Each scene shows the same named points in several views. A view is turned or mirrored, and shifted as a whole, has a little noise and may leave points out.

Scene 1
View 1
Vel: [  3   6  -2  15 -14 -29  10 -18 -18  30 -33 -23]
Lon: [  4 -31  -4   5  19   1 -28  17  -2   9 -11 -11]
vap: [ 16 -38  12  17  -6  15   6 -21   7  16  -8  -5]
fived: [  8  -4   1   4  -9 -20  14 -17  -2  26 -19 -11]
diru: [ 11   1   5   8 -19  -9  23 -19  -9  21  -1  -7]
zasim: [ 13  -3   4   2 -12 -10  18 -17   0  23  -8  -6]
Figed: [ -7  13  -8  14 -14 -26   3  -3 -33  21 -18 -25]
tifan: [ -6  17  -9   3  -4 -30  -5  14 -29  20 -13 -18]
rifi: [  0   1  -4  14 -12 -22   0  -8 -24  24 -26 -23]
migi: [ -9  -9  -2  16 -11   5  -2  -1 -25   3   9 -17]
sufu: [  7  -3  -1   0   4 -17  -2   2  -3  21 -12  -8]
Leg: [  5 -40   3  19   2   5  -5 -11  -1  15 -24 -16]
View 2
fived: [ -7   4 -25  12  -4 -11 -12  -2  26 -16 -12 -11]
tifan: [ 13 -21   9 -20 -11   9  20   4  13 -12   8 -27]
diru: [  0  -1 -22  13  -5  -6   4 -25  13 -11   4 -12]
migi: [ 11  -6 -15   3   2   7  22   5 -24   0  -4  -7]
vap: [ -4   4 -33  20   6 -13 -14  -3   4  -3 -12  -5]
Figed: [ 17 -22   7 -12  -2   3   6  -6   7 -10   9 -32]
rifi: [ 11 -17   2  -6   1  -2  -4  -3  13 -13   4 -28]
sufu: [ -4  -7 -10  -6 -15   2   9  14  22 -18  -7 -15]
Leg: [ -3   0 -18   7   6  -8 -17  32  -1  -6 -24  -4]
zasim: [ -5   3 -20  12  -6  -8   3  -9  20 -13  -4 -12]
View 3
Vel: [ 25  18  -4 -29  -3  -3 -10  -1   4  18  14  11]
Figed: [ 26  19   3 -16 -10   8   6 -18   1  15  13  -3]
tifan: [ 13  16  -5  -6 -10   5  17 -28   1  17  16   3]
diru: [ -4  20  -4 -26   2  17 -19   0   2   3  13  17]
Lon: [  4 -15 -40  21   6   2  42 -15  26 -10   0   3]
Leg: [ 19  -9 -27 -15  15   5   0  20  21 -15 -10  12]
vap: [  6   5 -13 -28  14  18 -22  23  13 -15  -4  15]
zasim: [-11  13 -24 -32  12   8 -28  11   9  -3  13  32]
sufu: [  2   8 -25  -9   2   0   7 -10  10   6  15  15]
migi: [  8   5   0  -5   4  34   9  -6  10 -14  -7  -2]
rifi: [ 25  14  -6 -21  -4   1   2  -7   6  13  10   1]
fived: [  6  14 -17 -27   2   0 -12   0   9  10  14  20]
View 4
migi: [-10   7  13 -16   8  -6  -5  14   5   3   2 -15]
vap: [  8   7  14 -18 -16  -6 -20 -20  -9  -9  24  -4]
zasim: [-12   0  17 -19 -13 -10  -6 -30   6   1  14   7]
Leg: [ 25   1  16 -33  10  -9 -11  -9  -5 -20  16  -1]
fived: [ -4   4  19 -21  -5 -18  -9 -34   5   4   9  16]
Lon: [ 11 -16  21 -40  33  -5   9   7  14 -17   6  -2]
Vel: [ -2  17  14 -22   1 -33  -8 -29   0  14  -4  21]
rifi: [ -5  14  15 -21  11 -28  -7 -18   2  13  -9  15]
View 5
vap: [-12  21 -22 -14 -11  10   2 -16  -7   9   6 -16]
Lon: [ 20  -4 -15  19  19   9  20  10  32  16  -1  -9]
Vel: [  2  10  -7   0 -22 -28  25 -24   0 -10  16 -19]
diru: [  0  25 -14   5 -24 -12  -4 -15  -5 -12  12 -14]
migi: [ 23  11  -7  -7  -1 -10  -8   9  13   5   7  -1]
rifi: [ 10   6  -6  -1 -15 -29  25 -14   9  -8  17 -16]
sufu: [  9   6 -14  25  -6 -11  16  -8  15  -8   8 -18]
Leg: [ -4   4 -23  -9   6  14  21  -9  15  16   2 -16]
Figed: [ 33   3   9   6 -20 -58  22  -9  15 -21  22 -13]
tifan: [ 28   1  -4  19 -10 -36  21  -4  19 -16  16 -13]

Which points are out of place in each view (at most two, in the order of its rows)? Write none if all are in place.
view 1 | vap
view 2 | fived
view 3 | Lon, zasim
view 4 | none
view 5 | Figed
